Each row is a point on a landscape with many valleys, with its height.
A ball rolls from a point to the lowest of its 6 nearest points, and stops where none of them is lower. Distance is the straight distance between rows; heights are no part of it.
giv: 24 -22 17 7 8 -1 30 -2  h=458
zize: -45 45 -18 -1 -31 -15 -60 -14  h=120
Bugok: -38 15 -55 -33 -7 -9 48 43  h=453
Zogov: 30 13 75 -10 17 7 -61 -47  h=182
dol: 4 7 20 12 -8 -11 -44 -47  h=323
Goted: 6 -16 -13 -6 -5 -21 41 8  h=203
kigap: -36 10 -50 -19 -12 -12 43 42  h=471
bovik: 19 -4 50 7 7 8 -50 -52  h=156
Kuroz: -52 14 -47 -1 -19 -6 29 53  h=248
remet: -5 16 3 10 -19 -21 -49 -40  h=199
kitu: 38 -25 23 -41 50 19 45 8  h=574
saz: 2 -7 -18 16 -19 -16 16 3  h=593
ritas: 31 2 59 3 19 22 -55 -44  h=103
teveg: 22 -20 18 26 6 0 -9 -26  h=538
gudob: -8 3 -22 22 -23 -14 2 7  h=640
vop: 39 -25 40 12 22 18 11 -6  h=327
genun: 60 -15 58 12 33 37 -5 9  h=239
Tanuz: -9 -2 -48 -41 2 -18 51 22  h=183
lep: 23 -26 9 -35 34 0 50 -4  h=237
Doma: 17 9 58 -5 8 2 -59 -53  h=158
Pap: 56 -20 50 -8 35 32 20 20  h=341
Semit: 1 -7 -38 -32 2 -22 53 10  h=148
dar: -16 7 -53 -40 -2 -17 48 26  h=229
vol: 37 -20 43 17 21 24 -11 -15  h=221
futop: 41 -2 65 11 25 28 -54 -31  h=141
dakuf: 10 12 44 -2 -2 -12 -54 -59  h=202
zupul: -30 19 -38 21 -30 -7 -8 21  h=235
Lev: 3 1 -19 23 -18 -11 -1 -6  h=862
Manir: -45 24 -37 24 -30 -5 -14 24  h=181
bilat: 15 -23 -11 -27 12 -14 53 3  h=178
Bamon: -16 27 -14 12 -25 -20 -49 -28  h=149
sono: 39 -17 51 17 24 31 -28 -16  h=197
big: 27 -7 48 14 14 19 -45 -38  h=143
mamiz: 11 -13 -11 7 -9 -14 26 4  h=381
luror: -83 50 -18 1 -30 1 -59 3  h=196
Pofat: -40 16 -41 10 -25 -7 15 38  h=283
revi: 42 -28 42 -5 35 22 22 11  h=392
keli: -13 3 -38 -1 -19 -19 33 25  h=378
sezan: -52 13 -51 -20 -12 -8 39 48  h=455
dep: 21 -26 -2 -40 33 -5 58 -7  h=198
Lak: -46 28 -34 18 -29 -4 -37 11  h=126
Bis: -66 14 -47 6 -20 1 24 51  h=108
pef: -66 17 -41 14 -28 3 11 44  h=216
pimez: 0 7 -15 21 -22 -12 -32 -28  h=512
tebo: 27 -28 23 -3 9 -4 30 -4  h=364
bos: 5 2 4 20 -12 -11 -33 -38  h=539
fop: 32 -29 26 10 15 4 21 -4  h=485
busil: -3 -3 -38 -23 -3 -27 49 16  h=168
muni: 51 -21 47 1 31 30 10 11  h=297
vatu: -52 12 -62 -31 -1 -6 46 50  h=111
Nelo: 59 -16 40 -25 46 28 29 16  h=449
keru: -38 9 -47 -7 -23 -12 34 46  h=373
disur: 57 -18 32 -49 58 32 39 16  h=608
vepa: 34 -15 45 19 16 22 -33 -31  h=171
mives: 21 -17 39 23 13 14 -22 -30  h=128
feb: 16 -24 2 5 1 -14 29 -4  h=401
febu: 29 -27 27 19 9 5 7 -15  h=463
Ropil: -4 -7 -31 2 -15 -22 31 13  h=284
dov: -72 46 -19 3 -29 -7 -56 0  h=164
lim: 9 -18 -30 -37 14 -16 52 1  h=165
fir: -1 16 10 5 -17 -18 -48 -46  h=186
nuvu: 70 -6 34 -49 54 41 34 24  h=478
Ladof: -50 15 -68 -41 6 -3 48 47  h=415
ris: -60 38 -29 12 -30 -5 -51 1  h=127
numuz: 66 -11 51 -18 46 33 23 25  h=380
palal: -52 18 -43 15 -32 -2 -1 35  h=225
popot: -58 15 -49 -15 -13 -4 33 57  h=375
kefub: -10 25 12 4 -20 -24 -55 -44  h=92
Tun: 43 10 71 -5 25 34 -64 -36  h=227
bunok: 15 -15 2 23 -8 -7 -3 -16  h=85
tifeg: -15 6 -32 27 -27 -14 -10 6  h=519
fegev: 18 -9 37 19 4 11 -36 -40  h=200
sarik: -60 22 -40 20 -28 4 -7 35  h=224
poti: -28 11 -62 -43 6 -13 46 33  h=328
dima: 7 -19 -15 -15 3 -23 45 6  h=180
vadi: 21 -26 4 -22 18 -10 46 -4  h=204
zolif: 48 -12 54 19 29 35 -18 -2  h=213
zipag: 20 -21 14 21 1 -5 4 -15  h=730
muna: 2 -2 -17 25 -23 -14 -14 -18  h=842
muv: 30 -24 39 14 18 18 6 -11  h=309
sepor: 8 -9 2 29 -8 -8 -21 -30  h=863
Feg: -31 33 -26 17 -28 -14 -45 -13  h=48
kobuf: 37 -31 31 -22 31 11 42 3  h=457
nili: -16 3 -32 14 -27 -17 6 20  h=430
datu: -79 32 -37 22 -29 8 -36 17  h=195
vire: 31 -30 29 -3 21 7 30 0  h=475
lofe: 53 -5 61 13 30 38 -28 -8  h=192
Tatal: -94 42 -23 4 -34 1 -57 1  h=220
kiga: -17 12 -24 22 -27 -11 -28 -7  h=293
zamot: -19 31 -4 5 -29 -24 -55 -34  h=159

Call two points neighbours if one is among the 6 nearest of the other. Go from one point of each pair to the other, from neighbour to neighbour, staying as low as possible. Name the highest point that can't be avoided.
mives / Semit => popot
Feg / ritas => dakuf
Bis / kefub => pef
kefub / Feg => Bamon
mives / ritas => big
vatu / Semit => poti

For each start below, name the point where the ball stops.
vire => mives
nuvu => ritas
saz => Semit
bos => kefub
dep => Semit
vadi => Semit
pimez => Feg
fop => mives
disur => ritas
gudob => Feg
nili => Feg
febu => mives
lofe => ritas
